A landscape with many valleys, sampled at points; each row gives a point and its height.
From any point a ball takes the steepest step (drop divided by distance) to one of its 2 nearest points. It stops when none of these is lower. Distance is the straight distance between rows; heights are no part of it.
bitu: [120 154 149 148  90 100  92 112  84  76 129 157 104  95 138 152 115 137
 114 142 109 188 136 180 127  84 164 143 164 103 165 127 146 139 113 104
 139 136  80 128 169 125 162 150  72 102 118 170 103  95 137 109 162]  (h 536)
rifo: [ 75 161 145 141 134 125 102 131 107 106 109 108 138 110 115 163 113 140
 149 130  74 155 188 154 156  87 148 167 144 100 121 106 136 165 142  75
 155 151 103  77 127 163 146 155 122  99  90 141 135 123 121 159 146]  (h 433)
Duki: [103 106 129 153 119 145 157 174 112 158 157 177 109  99  79 139 115 110
 126 126 183 145 130 183 129 120  91 143 121 117 106 129 119 144  98 159
 122 143 102 181 142 140 134 121  84 147 142 150  93 117 169 141 113]  (h 240)
rafot: [127 134 172  95 120  91  75 157  99 121 188 126 132 163 175  88  58 185
 128 127 123 129 128 127 141  88 143 143 129 132 134 168 117 118 150  83
 137 113  83  96 145 168 114 164  83 146 107 167 166 168  83  96 125]  (h 607)
nepa: [138 143 124  95 124 115  93  91  82 114 151 126 132 151 160 112 142 162
 104 159 178 176  91 137 116 115 165  71 143  96 151 141 136 134 120  73
 109 118 128 144 136  95 122 120  96  99  96 186 120 140  99 104 172]  (h 119)
des: [104  96 147 151 114 139 190 163 150 123 116 120 158 118  62 132 143 129
 140 124 112 130 128 124  96 178  97 146  62  67 121  84  54 150 102 135
 136 151 147 179 107 137 158 111 117 117 143 125 135 105 119 178 125]  (h 318)
muf: [169 162 127 149 128 132  74 114  72 118 138 121 134 129 182 122 139 145
 100 140 149 163  88 116 113 147 185  69 161 132 146 144 176 152 135  91
 116  71  89 128 132 144 127 117 117  99  79 164 137 112 113  89 170]  (h 165)
kepun: [100  81 121 106 166 100  90  79 117 125 129 118 132 148 144  85 128 165
 123 129 128 135 100  98 115 135 100 128 206  99 134  73 157 153 147 119
 153 174 117  82  93  44  84 120 140 120 145 144 143 130 135 117 118]  (h 395)
Feb: [155  88 119 175 114 151 133 156 145 134 131 179  73 102 122 120  87  85
 121 110 162 107 100 153 119 157 108 167 111 130 133 182 112  65 119 163
 110 106  84 174 171 185 150 136 140 161 157 120 120 127 169  92 142]  (h 225)
tum: [145  92 167 155  71 152 118  93 137 105 164 142 118 138 127  68  73  94
 108  91 125 125  58 118  85 169  92 128 112  98 124 128  81  85  91 138
 147  47 117 166 126 177 124 100 114 111 169 142 156 117 120 122 163]  (h 637)
rof: [168 159 142 128 146 166 193 132 128 207  71  80 119 130 104 209 178 123
 133 143 123 131 170 104 140 123 145  96  86 156 107  75 169 160 127 100
  90 111 167 151  72 142 130 118 171 151 106 132 156  96  79 155 134]  (h 258)
sor: [102 137  75 124 100 130 168 169 122 106 145 178 154 136 100 161 202  93
 144 135 105 115 151 126 149 105  93 140 156 191 116 129 166 184 109 220
 142 159 134 153 134  66 126 126 102 143 152  91  88  83 149 142  26]  (h 363)
kufi: [121 111 104 108 148 102 198 158 147 194 134 125 126 169 109 177 139  97
 134 143 148 136 163 196 139 120 144 132 140 165 103 120 139 119 109 119
 100 165 159 172 147 145 101 145 111 151 123 155  85  97 117 168 105]  (h 541)
Voka: [145 181 102 108 161 171 153 176 129 162 111 108 147 124 143 169 198 151
 129 157 162 112 170  90 162  66 158  88  80 198 122 143 146 191 141 164
  93 126 165 132 109 152 126 152 157 178  84 134 144 162  99  95 112]  (h 67)
gusaf: [130 141 101 108 197 115  92 120 117 165  99 101 154 141 162 140 161 146
 139 145 140 114 149 121 141  88 198 103 170 177 143 113 174 163 142  95
 112 176 167  89 113 131  64 178 144 121  89 167 110 133  96 128 108]  (h 349)
zut: [131 116 115 111 101 111 125 148 164 101 193 152 129 152  93  57 106  94
 135  77 103  73  85 102 125 161  66 164 146 120 110 130 113  64 120 146
 138 125 133 118 117 149 102  75 135  97 140  67  94 136 167 126  80]  (h 401)
rozez: [124 138 121  64 104  78 178 135 145 147 152 176 168 145 121 124 141 108
  84 140 133 148 125 162 166 111 122  80 108 134  96 104 108 143 125 195
 118 138 161 189 159  89 119 115  94 184 116  86 128 139 147 144 107]  (h 209)
vodi: [ 73  54 110 145 182 125 113  95 147 162  81  74 134 117 108 104 122 169
 144 126 125 161 145 159 124 139  98 173 159  77 137 130  94 115 145  93
 138 174 153  75 102  78 122 127 101 106 173 149 130 148 139 178 156]  (h 484)
lefi: [126  94 133 147 106 146 112  73 119 122 107 103  85  96 116 103  49 126
 120 126 122 150 110 170 137 125 109 160 139  93 128 171 106  81 128 107
 136  88 101 113 128 138 142 132 115 121 149 140 144 143 148 111 203]  (h 333)
pem: [166 194 130 121  91 147 106 136 110 119 188 143  94 167 166 101 135 125
 108 134 145 123 134 142 132 157 198 109 123 140 120 178 134  76 112 101
  65  61 122 153 162 222  86 142 121  74 102 165 103 124  95 105 128]  (h 267)
Ged: [109 116 155 158 136 120 166 140 105  99 122 153 132 105  98 162 130 121
 112 135 143 160 122 140  90 133 117 104  82  85 152 109 118 157  97 115
 145 124 103 165 126  99 185 152  87 105 148 174 131  91  99 156 167]  (h 504)
Vemi: [121 115 164  66 103  71 142 107 128 131 151 175 166 136 117  88 149 127
  98 128 148 131 113 143 131 135 120  80 111  97 116 103  89 140 112 148
 133 140 163 167 138  80 130 102  75 154 129 132 155 137 120 157 139]  (h 191)
fulo: [113 120 146 205 157 201  91 129 115 159  76  72  92 135 145 141  54 142
 151 135 127 134 103 113 145 138 151 152 153  72 174 165 103 107 121  42
 143  74 108  70 150 190 110 166 123  96 124 217 169 133 107 121 213]  (h 434)
Dono: [119 120 114 145 139 119  90  97 124  90 117 106 154 139 154 118 140 161
 126 149 141 151 131  98 115 103 138 132 185  96 144  94 152 140 128  86
 144 170 111  82 142  60 111 135 139  99 121 144 126 130 135  87 137]  (h 428)
duz: [136 122 135 124 154 128 179 186 120 144 129 152 126 136 121 178 104 137
 137 138 142 146 170 153 137 119 138 117  50 123 143 167  96 132 141 123
 107 115 123 155 161 176 168 151 121 175 127 148 141 162  94 146 121]  (h 437)
bis: [109  77 130 126  97  85 157 130 144 143 121 182 158 108  79  94 138  95
 122  88  98 102  97 151 116 158  79 134 132 129 119 103 105 116 136 198
 147 146 122 162 139  89 134 104 119 182 158  80 104 119 167 149  93]  (h 312)
tofuz: [106 109 118  80  99  85 121  89 157  92 160 144 132 107 120  82  97 141
 114 135 120 154 138 141 144 107  99 162 148  76 125  92  87 104 132 134
 129 175 139  94 152  86 128  95  87 125 134  85 121 163 202 114 128]  (h 488)
fide: [104  98  92 140 179 113 195 158 130 181  89 118 138 148  94 194 166 136
 123 150 147 148 180 152 129 107 127 125 110 137 157 100 110 149 111 104
 109 170 159 142 144  99 136 147 130 149 126 149 114 104 102 181 110]  (h 529)
ruma: [125 168 129 139 159 126  80 111  96 114 106  80 149 120 184 156 118 153
 156 159 125 143 151 109 156  68 210 113 170 174 167 108 169 171 168  85
 124 174 132  50 151 140 103 178 149 138  83 175 136 153 100  89 138]  (h 375)
bonop: [147 121 113 111 135 110 104  89 121  93 101 135 123  88 185 137 128 118
 119 140 113 125 142  99 144  93 130 123 132 166 130 115 164 136 181 171
 138 157 115 103 144  71 134 125 147 182 139  91 144 167 167  78 117]  (h 511)
bik: [ 92  65 121 178 156 120 168 130 116 159  93 124 108 101  53 181 107 102
 143 101 114 158 124 198 104 172 111 169 121  89 135 133  63 138 103 125
 150 136 109 124  99 126 171 126 111 128 181 172 104  93 122 212 126]  (h 489)
Vef: [115 132 141 101 145  91 136 160  98 141 150 165 149 147 161 168 129 150
 106 152 131 162 147 164 137  94 154  85  90 146 154 130 106 159 148 153
 131 140 133 138 148 115 154 174 100 181 109 174 157 154  86 136 118]  (h 454)
Lisu: [132 124 120 166 180 150 133 147 178 150  70  87 123 149 127 146 121 135
 136 127 143 116 146 105 135 130 135 145 107 127 158 136 117  95 123 107
 116 145 145  90 162 159 128 148 167 111 122 137 117 141 110 125 120]  (h 235)
vilik: [110 112 131 106  85 137 174 181 137 143 154 178 161 130  76  78 145  79
 129  86 148  93  93 158 126 158  74 113 124 123 101 122 102 142 118 212
 124 140 131 216 149 123 123  98  78 182 149  82 112 114 180 157  84]  (h 290)
val: [106 157 136 189 169 186 104 132 119 126  80  72 118 119 141 162 102 125
 131 137 131 152 128  97 120 109 155 130 150  80 172 136 136 142 137  73
 130 132  83  87 126 152 147 156 145  91 120 194 135 110 109 119 183]  (h 486)
mezig: [142 143 129 115 133 158 135 135 154  96 123 109 136 135 125 132 138 136
 161 122 103 109 151 103 134 125 119 145  88 129 122 135 139 121 124 120
 127 116 133 131 127 182 143 114 164 103 110  84 129 127 115 118 128]  (h 269)
Rukil: [120  86 112 176 131 160 107 133 101 157 131 146  96  89 107 138  60 100
 120  86 117 122 119 140 131 160  97 143 169 119  91 164 163 140 133 125
 132 105  75 110 111 147 108 154 146 132 139 147 121 124 153 130 127]  (h 176)
Nira: [147 133 113 133 133 165 173 172 127 128  92 156 138 108 143 160 163 130
 104 155 156 118 117 106 140 134 127  94  94 186 141 177 157 164 159 218
 141 123 128 171 145 107 156 142 147 195 143 107 147 128 141  92  86]  (h 580)
Fal: [109 147 121 169 116 114 133 121  93 113  85 142  95  78  84 202 156 133
 116 147 110 201 165 168 151 105 139 147 141  99 160 116 154 171 117 107
 127 146 106 130 124 112 185 149  93  77 113 175  92  77 133 158 168]  (h 521)
labi: [152 130 131 113 172 139 126 102 104 169 102 106 136 127 152 164 142 141
 132 158 167 139 147 132 141 116 178  74 135 153 130 110 164 158 124  99
 109 117 157 108 144 131 113 142 146 128 103 159 137 123 109 120 152]  (h 322)
Kenut: [169 151 143  94 148 167 143 152 143 131 137  91 121 159 165 122 126 157
 155 114 127 116 172 109 138 144 155 130  71 144 109 158 106 107 123 118
 100  82 145 106 128 206 115 126 144 127 111 108 161 158  94 122 119]  (h 342)
buf: [118 129 141 151 114 119  90 109 135  83 108  76 154  80 136 115 176 145
 150 105  88  95 124  53 122 128  88 165 155 130 110 102 139 181 207 190
 162 192  76  53  84  34 165 100 202 161 163  79 162 178 161 124 112]  (h 435)
lemum: [154 129 139 108 175 119 143 127 108 199  80 112 122 154 139 205 163 115
 116 157 129 154 178 128 148 102 172  71 109 179 133  89 148 182 134 116
 114 133 170 123 104 127 106 136 148 167  93 172 152 122  60 152 116]  (h 296)
lak: [149 170 123 113  97 124 143 143 102 114 174 146 149 146 146 125 176 165
 110 175 196 150 100 136 110 126 168  70  92 110 141 140 115 128  84  72
  87  99 135 193 171 149 149 133 111 102  99 160 108 113 100 110 166]  (h 86)
godab: [134 175 136 149 123 116  64 114 104  79 105  88 135 111 186 146  95 165
 137 149 137 159 145  95 124  75 176 135 173 110 156  99 168 146 156  61
 134 148  71  66 155  91 119 151 127 116  87 152 140 137 133  72 170]  (h 411)
muze: [132 188 149 118 105  77  90  70 125  41 116 135 151 109 169 158 185 100
 144 126  99 128 147  99 133  90 146 120 136 147 160  43 160 181 168 181
 177 160 125  95 127  34 173 103 138 109 130 102 126 155 140 115 125]  (h 581)
totaf: [107  84 142 141 181  98 141 165  88 163 104 158 137 111 120 191 110 142
 100 136 137 146 130 165 127 114 118  98  86 114 171 140  75 187 152 155
 163 150 119 129 120  84 172 166 111 183 148 190 179 150  72 179 120]  (h 466)
koniv: [108 107 124 163 108 162 173 185 133 144 168 172 139 115  73 115 131  94
 142  86 154  88 104 135 100 167  83 147  98 137  91 143 109 121 110 180
 115 129 118 208 124 175 132 109  97 147 144 119 102 120 165 128  99]  (h 265)
rufak: [ 89 105 155 118 147 106 119  96 114 120 138 107 138 120 106 142 111 150
 158 121  91 145 166 161 120 134 124 157 128  66 110 115 108 130 112  71
 148 125 122  98 109 136 151 133  96  80 100 156 136 122 101 168 157]  (h 463)
Gok: [141 151 139 201 128 167 123 132 103  83  96 120  96  92 119 184 125 109
 120 145 124 160 105  86 132 106 148 145 134 106 163 153 169 162 137 114
 115 103  74 115 126 148 174 136 150  84 101 170 138  79 129  80 181]  (h 528)
zav: [136 123 126 176  97 166 142 146 123 153 184 157  67 139 125 104  86  65
 124 103 180 106 125 180 117 166 106 151 123 122  87 170 118  70 107 146
  92 103 116 167 139 216 107 132 105 103 145 161  83 121 146 116 137]  (h 170)
mar: [151 164 157  59  73 116 163 119 137 121 157 163 150 138 126  75 159 130
  96 135 152 113 103 135 109 148 135  70  91 105 125  97 103 117  83 141
 110 110 177 207 163 136 124 102  91 127 110 100 136 114 104 121 147]  (h 217)
puza: [125 103  99 111  86 109 116 129 158 115 150 155 148 136  88  77 119  97
 130  60  82  92  86 142 110 184  70 166 153 139 126 158  88  68 153 154
 143 137 138 146 129 124 119  86 128 158 161  41  84 132 201 156  56]  (h 351)
lepak: [108 155  96  55 114  99 128 110 116 131 188 185 156 117 131 114 143 109
 110 138 112 121 150 119 170  83 115  82 120 150  87 109 153 170 130 193
 133 131 160 158 125  99 109  97  98 166 107  79 144 165 154 127 117]  (h 234)
sipir: [153 148 140 103 131 100 103  82 138  93 139 127 136 164 167  70  88 156
 151 147 145 128 142 150 126 124 176 158 146 130 149 129 114  41 104  56
 112 108 151 102 140 151  88 135 131  87 119 119 127 122 121 119 154]  (h 131)
dutek: [ 92  71 124 157 156 107 177 154  99 169  80 152 129 105  80 176 105 129
 130 128 145 152 130 184 119 131  98 144 101 122 162 144  72 159 143 140
 155 162 116 146 122  89 185 154 101 190 164 167 104 139 137 188 103]  (h 477)
Gul: [150 166 141  88 121 111 100 105 140  97 204 122 157 187 151  47 118 170
 135 132 150 104 129 134 128 143 170 112 153 131 134 126 114  51  88  71
 100 111 176 103 108 158  85 103 128  63 112 119 102 129 115 141  99]  (h 184)
Kemo: [114 108 130 116 143 136 185 126 164 201  52  77 173 121 104 142 194 141
 154 138 135 105 128  98 121 158  97 117  92 148 112  65 104 175 160 168
 127 188 184 157  75  77 146 104 169 177 149  74 154 131 117 176 109]  (h 223)
zez: [172 147 180 157 101 131 100 146 121 119 144 162  61 135 167 128  78 140
  92 118 131 149 110 138 132 114 158 141  95 140 135 187 119  94 115 124
  95  52  63 152 174 210 130 137  97 143 128 169 133 132  97  74 160]  (h 446)
bazol: [109 126 106 164 153 151 104 118 129  92 104  92 150  73 126 156 172 133
 153 134 102 122 149  71 126 117 106 164 155 159 119 120 184 176 171 172
 163 167  81  62  71  68 157 130 179 135 147 111 151 145 133 141  90]  (h 383)
bib: [121  76 152 120 128 108 113  73 153 110 144 118 150 148 128  97  91 126
 149 108  85 136 100 133 101 172  90 157 150  95 122 111  88 101 113  98
 145 115 158  93 104 127 131 103 114  70 143 137 132 122  95 161 158]  (h 502)
zipa: [130 109 106 125 149 124 142 124 164 131 110  95 143 167 138 119 101 137
 155 145 143 139 153 158 144 128 140 158 118 107 168 137  92  54 107  79
 112 137 162  90 158 140  96 169 127 105 142 134 113 147 132 137 150]  (h 189)
Ralo: [134 127 139  80  89  67  93  76 140  88 166 130 126 136 152  51  75 166
 123 123 118 128 106 122 131  79 117 154 176 104 133 113 112  87 129  88
 148 149 129  70 123  62  95 112 105 108 145  88 136 137 159  86 140]  (h 516)
kibek: [103  79 115 136 177 120 116 104 133 119 109 102 155 146 124 105 148 123
 131 114 101  97  93  96  97 176  77 145 169 124 131 114 140 137 118 145
 165 143 121  88  95  88 130 125 175 110 149 129 140 100 124 150  95]  (h 346)
tano: [ 89 133  90  97 106 108  95 126  95 103 185 168 138 111 124 110 150 119
 118 121 114 123 127 123 142  82 105  97 199 125  98  88 176 179 121 152
 140 148 140 127 137  57  94 110  99 134 106  81 102 128 157 113 106]  (h 266)
kote: [139 141 125  91  99 107  96 119 171  85 194 129 119 141 136  50  69 150
 143 108 104 100 107 100 135 107 100 152 161 124 101 132 130  77 139 115
 157 129 107  96 124 115 105 105 133 122 142  60 125 130 169 105 109]  (h 465)
sifad: [103  88 105 119 138 109 121 108 128 121 104  99 139 121 117 126 125 162
 123 143 116 175 143 176 147 118 113 178 148  89 117 110 111 110 158 117
 123 180 128  71 129  63 129 130 108 135 165 108 111 147 177 119 163]  (h 462)
Vur: [124 122 133 151 173 160 108  69 152 184  49  64 128 127 151 109  86 143
 153 146 134 130 168 118 140 116 151 154 158 130 105 130 123 109 151  66
 140 124 163  53 116 153  79 145 159 128 117 142 139 165 137 146 165]  (h 288)
Suno: [139 173  75 110 124 143 149 157 117 139 136 140 152 127 135 193 212 143
 101 187 162 134 143 133 153  72 161  78 128 169 142 139 172 180 135 163
 107 167 141 163 147 113 131 146 134 160  81 148 102 133 102 106  94]  (h 25)
sotug: [109 180  92  89 117 111 133 159 172  70 175 143 129 126 107  98 155 139
 132 143 141 106 141 114 138  74 152 144 126 136 131 143 149 109 106 123
 124 161 138 148 144 150 111 129 134 101 126  53  73 115 186  91 103]  (h 286)
kegup: [129  94 119 144 122 157 125 114 136 104 113 118 153  93  82 115 155 113
 124  98 104 101  96  75 103 159  66 129 139 119 127 101 154 161 142 187
 159 132 117 122 101  57 162 107 146 124 160  90 153 112 159 133 117]  (h 287)
Nuto: [113 145 118 101 123 110 108 140 117 126 123 145 152 112 139 153 128 117
 140 131  83 131 187 158 180  82 140 134 151 158 107 126 170 159 139 124
 143 140 117 106 114 137 119 144 121 126  97 100 132 138 130 146 110]  (h 403)
sona: [152 124 127 187 102 191 166 137 159 133 132  89  99 131 116 136  95  85
 156 107 128 113 127 110 128 191 115 153  86 105  89 150  98  86 112 101
 126  75 132 143  96 218 136 120 178  69 150 122 119 135 135 151 155]  (h 214)
turen: [116  78 144 183 146 164 113 100 110 147  83  86  93 124 140 110  52 142
 160 102 134 143 112 171 142 140 131 164 165  80 146 189  71 101 128  68
 151  92 123  75 112 136 124 157 102 117 155 201 164 144 115 152 207]  (h 382)
roku: [121  96 111 165 102 130 107 116 128  97 119 146  74  84 125 121  56 110
 123 115 124 136 117 161 132 101  95 168 138 106 142 187 138  84 154 129
 138 126  75 139 162 134 153 139 130 159 168 119 120 122 173  85 171]  (h 282)
zuso: [122 148 158  67  81  90 114  95 161  69 166 142 135 109 126  65 120 134
 107 119 106 135 107  92 145  97  91 124 109  89 132  80  93 104 142 152
 154 159 164 113 142  74 134  65 114 154 137  56 165 163 181 107 127]  (h 515)
Dez: [121 101 147 164 102 178 188 187 142 156 113 134 145 103  47 135 147 106
 148 116 142  68 102 125 109 199  86 139  77 107  90 131  89 146 110 167
 145 121 136 213  94 159 161 124 136 152 145 103 107  91 134 188 104]  (h 293)
tivab: [151 147 165  91 105  81  84  95  94 104 158 184 139 160 166  99 156 108
  91 105 123 113  73 105  79 145 151  66 133 139 140 105 149 146  92 149
 130  77 103 168 153  91 146 121  94 135 112 127 143  90  85 110 133]  (h 295)
lazaf: [126 137 128 153 185 157 118 122 126 141  73  87 139 119 150 168 156 125
 152 120 104 110 133  74 130 127 131 129 131 169 124 117 167 176 142 139
 161 125 115  89  92 128 157 151 177 130 122 140 161 129  90 121 116]  (h 320)
ral: [135 110 170 129  88 105  91  91 113  84 162 146  96 147 148  86  69  98
 120  90  97 113  81 146  94 151 141 151 142 130 128 142  92  57  91 111
 140  52 105 135 129 167 126 125  98  87 138 151 136 103 114 134 148]  (h 597)
zuz: [ 93 133  97  72 120  73 105 128 121 130 219 189 153 145 122  73 167 129
 117 108 132 114  85 119 146 129 112  84 202 134 114 126 146 152  98 150
 127 151 162 136 152  81  74  83  84 118 103 110 106 104 150 129  74]  (h 294)
rigu: [171 126 136 135 124 162 163 118 177 169  92  66 104 141 118 125 127 107
 152 119  99  90 141  97 127 192 116 142  93 158  69 115 127  80 114 102
 116  79 175 128  62 203 113 106 205  84 136  86 143 134 106 165 135]  (h 100)
Nono: [162 157 140 130 121 116  73 125  85 119 165 164 109 153 171 109 120 125
  89 122 139 142  69 119  90 160 159  86 153 153 135 164 162 133 100 130
 111  53  79 150 166 117 117 130 115 120 121 164 137 107  85  88 133]  (h 230)
zom: [165 141 159 139 135 179 167 193 136 145 121 130  97 146 129 177 140 129
 135 139 126 108 154 119 122 140 144 117  37 123 135 166  80 121 116 122
  93  71 150 157 139 227 147 137 132 147 120 144 140 137  85 132 134]  (h 405)
kero: [132 178  96 122  94 116 150 162 109 124 163 163 142 122 109 131 185 137
 102 177 183 138 115 148 104 114 151  79 125 135 147 142 148 140  98 141
 105 153 120 189 174 126 137 143 118 106 100 133  82 110 128 101 109]  (h 56)
tife: [105 167 104  94  86  86  94 123 134  82 156 162 108 117 123 106 137 146
 141 160 114 132 150 146 141  85 148 147 179 111 141 119 175 105 132 110
 131 171 111 111 162 120 105 129 119 102 100  53  72 134 189  89 108]  (h 329)
regi: [149 189 135  85  89 109 103 126  91 115 222 140 131 190 149  89 153 129
 130 126 163 117 119 174 121 178 199 107 149 121 124 151 127  74  82  64
  82  91 158 153 131 180  77 120 114  55  94 144  71 110 110 151 113]  (h 220)
Dabi: [152  89 119 139 128 155 177 118 167 195  62  72 164 121 101 110 155 139
 127 124 142  84 102  96 108 196 102 116  87 125  92 107  88 129 157 145
 110 153 174 167  75 115 127  92 177 156 150  74 129 130 148 160 110]  (h 182)
duto: [162 116 164 116 132 154 129 148 124 139 180 122 119 151 140  82  74 154
 120  93 148 128 127 110 117 166 114 130 104 128  99 172  88  97 119 116
 108  74 128 126 120 176 105 107 117 119 125 127 142 162 105 123 114]  (h 407)
maf: [189 168 141 160  91 178 100 134 125 118 178 144  28 139 162  97  91 101
  76 127 163 128 109 126 112 156 176 124 116 131 100 191 135  73 112 119
  78  25  93 157 141 229  98 119 139  91 128 145 131 126 117  59 165]  (h 356)
roral: [127 152 130 137 178 171 146 176 127 163  87  92 143 127 124 194 176 147
 149 130 128 108 139  85 148 115 123 110  63 156 122 145 121 192 163 171
 137 150 137 119  99 123 165 125 175 180 123 120 170 171  97 142 119]  (h 378)
miza: [143 133 184 115  77  80  82 111 114  93 162 168  84 158 161 121  84 141
 103 107 106 137  88 134 103  98 141 155 109 149 143 169 114  65 120 125
 130  62  65 150 174 165 136 129  91 137 151 111 144 126 111  79 158]  (h 522)
Vovis: [140 190 114  79 137 135 121 166 148 102 216 138 150 167 149  80 141 158
 145 128 154 100 119 105 153 121 147 125 123 148 118 156 118  73 110 108
 105 128 146 123 128 179  97 129 134 103 109  83  99 137 134 105  87]  (h 232)
Sokid: [129 134 126 123 118 102  96 116 135  90 128  90 137  96 177 136 155 121
 146 148 128 125 134  79 131  97 115 149 126 160 132  93 125 158 201 210
 161 209 119  84 102  40 153 118 184 198 153  79 154 198 164  92  98]  (h 476)
sugov: [ 67  67 106 145 213 128 124 125 135 190  80 107 141 143 115 149 137 156
 144 146 120 152 140 139 122 107 116 140 139 107 189 115 110 161 145  98
 151 198 151  80 107  81 100 147 122 136 148 183 134 165 103 168 122]  (h 505)
vip: [ 97  86 120 127 221 119 164 145 131 203  66  95 107 151  92 199 174 151
 148 153 139 154 170 136 129 104 142 109 122 111 206  87 103 179 141  88
 128 190 173 100 110 106 112 169 134 137 112 190 146 122  80 196 120]  (h 518)
niz: [166 113 130 129 159 173 195 133 154 219  78  69 106 151 107 160 150 120
 134 135 137 105 157 104 135 171 124 101  95 158  77 107 145 108 131 121
  93 101 188 156  74 175  85 105 176 144 127 105 146 114 108 148 139]  (h 201)
dufe: [165 115 109 161 146 154 124 125 131 162 106 118 103 140 145 115  84 107
 110 105 122  95 120 116 126 167 127 119 140 153  94 156 166 110 134 143
 127  88 119 115 121 176 114 143 170 131 139 130 152 116 139 121 129]  (h 104)
bidid: [161 112  88 125 134 170 143 134 144 131 108 129 130 104 144 113 139 113
 113 144 148 116 104  86 143 129 110 104 125 165 121 137 174 125 137 188
 116 136 121 142 148  96 135 122 181 172 128  88 136 141 174  71 103]  (h 551)
Muto: [139 138 129 176 115 150 121 139 140  80 147 121  98 169 130 139 104  46
 132 117 125  85 115 116 108 169 112 155 130 107 124 113 128  66  90 128
 148  76 125 140 100 211 120 131 151  32 141 153 100  98 116 137 143]  (h 297)
nakar: [130  94 113 138  95 166 149 106 167 125  72 108 164  84  86  91 154 120
 129 117 118  83 107  94 111 199  77 114 108 108 114  97 126 138 138 175
 140 146 151 157 115 109 153  95 162 154 158  54 150 145 172 137 130]  (h 233)
Davu: [127 141 151 115 132 121 191 127 165 128  70 103 165 126 112 175 175 125
 153 141 125 127 150 103 111 125 108 132  76 136 133  58 139 140 136 159
 134 160 169 170 120  81 165 121 150 146 142  89 139 136 113 145 106]  (h 264)
zele: [ 95  95 149 166 121 132 192 160 105 113  86 155 143  69  77 175 139 117
 101 145 135 138 110 144 111 149  90 143  87 102 155 120 102 185 116 170
 149 148 101 179 131  63 187 139  99 151 167 137 122  87 133 166 115]  (h 490)
Pobav: [ 82  91  82 117 143 103 160 146 144 135 130 162 148 133  99 142 155 112
 135 116 119 136 132 147 126 128  88 157 150 158 127 119 141 143 131 172
 139 168 134 130 131  89 133 131 119 148 142 120  91 109 146 150  66]  (h 339)
Pumus: [153  99 145 127 140 136 139  94 160 147 157 101 148 181 150  58  93 141
 131 113 138 120  99 114 103 201 115 135 124 114 112 137  70  78 122 101
 137  75 173 118 101 161  78 108 144  89 133 145 150 140 101 153 140]  (h 458)
Zeror: [113 152 128 120  81 107  93 121 113  97 155 152  97 105 136 112 101 150
 127 158 122 182 171 168 155  57 170 148 150 111 113 159 148 110 145  86
 126 140  97 118 160 151 129 140  87 103  83 140 115 132 148  94 184]  (h 556)
nili: [100 111 129 177 141 113 157 102 110 150  81 117  92  77  56 216 117 105
 108 129  80 177 187 186 133 126 109 177 116  78 135 115 127 158 118 109
 116 138 107 106 103 111 164 133 104 108 172 174 121  77 122 188 153]  (h 506)
Keme: [150 179 110 134 148 162 117 141 160 133  71  82 118 133 152 168 193  93
 172 111 106  89 158  68 146 107 140 123 128 211 128 135 198 150 127 151
 132 104 141 129  71 145 139 144 183 119 117 143 141  89  94 116  96]  (h 248)
vum: [156 103 122 173 180 170 104  85 134 203  57  78 111 127 161 141  85 127
 139 114 116 116 129 112 118 166 141 120 137 169  89 159 131 119 170 102
 127  93 141  65 103 171 110 115 195 142 116 122 151 165 138 149 142]  (h 205)
Zos: [118 142 168 104  97 123  90 133 105 114 133 124 111 142 160 105  45 172
 131 135 115 164 153 164 144  87 153 158 162 103 130 181 115  91 149  69
 132 112 100  99 139 145 112 164  94 131  93 174 152 135 120 110 173]  (h 579)
satiz: [136 162 130  86  94  79  75 129 102 127 200 194 132 137 133  84 167  96
 102 108 109 109  75 134 114 130 133  66 169 150 135 121 159 123  88 144
 122 101 135 171 165  96 108 107  73 140 127 112 112 107 125 120  85]  (h 321)
zinit: [169 179 103 103 146 160 154 162 149 147 103 130 109 133 151 157 186 136
 134 118 117 111 154  89 159 109 161 114 106 211 119 161 178 143 144 151
  95  87 146 128 119 176 112 134 169 151 115 103 124 115 102  83 115]  (h 153)
lide: [118 180 102  91 110  80  81 138 120  78 149 159 130 123 173 138 126 143
 126 151  95 123 135 133 153  64 177 135 166 168 136 120 178 144 151 129
 144 167 104 111 155 104 116 151 126 123  96  97  98 138 147  91  91]  (h 367)
Sep: [104  75 107 157 114 141 127 140 109 150 205 158  96 134 106  96  78 110
 117  96 163 122 106 170 117 156  86 139 161 121 109 150 141 113  95 136
 115 131  92 152 137 129  99 121 107 126 137 156 102 119 164 101 117]  (h 213)
Duvo: [127 163 165  94 105 100 112  89 159  53 132 135 165 103 132 109 175 115
 128 138  95 122 130  94 118 113 113 111  97 120 142  35 134 151 132 167
 141 171 161 127 150  47 167  74 125 113 137  69 140 129 163 110 130]  (h 547)

Two balls start at each pair of points below. Name the first point that both come to, or write none.
tivab and bib: none
Zeror and Gok: none
ral and rufak: Gul

For each start below, name the point where the ball stops.
Zos: sipir
rafot: sipir
Vef: sipir
rifo: sipir

Call two points neighbours if one is among the 2 nearest of the other. Go from one point of each pair to the other, from neighbour to neighbour, staying as low as possible. Name the highest point that can't be avoided.
Suno and tofuz: Ralo
zav and Suno: sor
sipir and zav: Vur
rigu and Dabi: Dono
dufe and zav: Sep
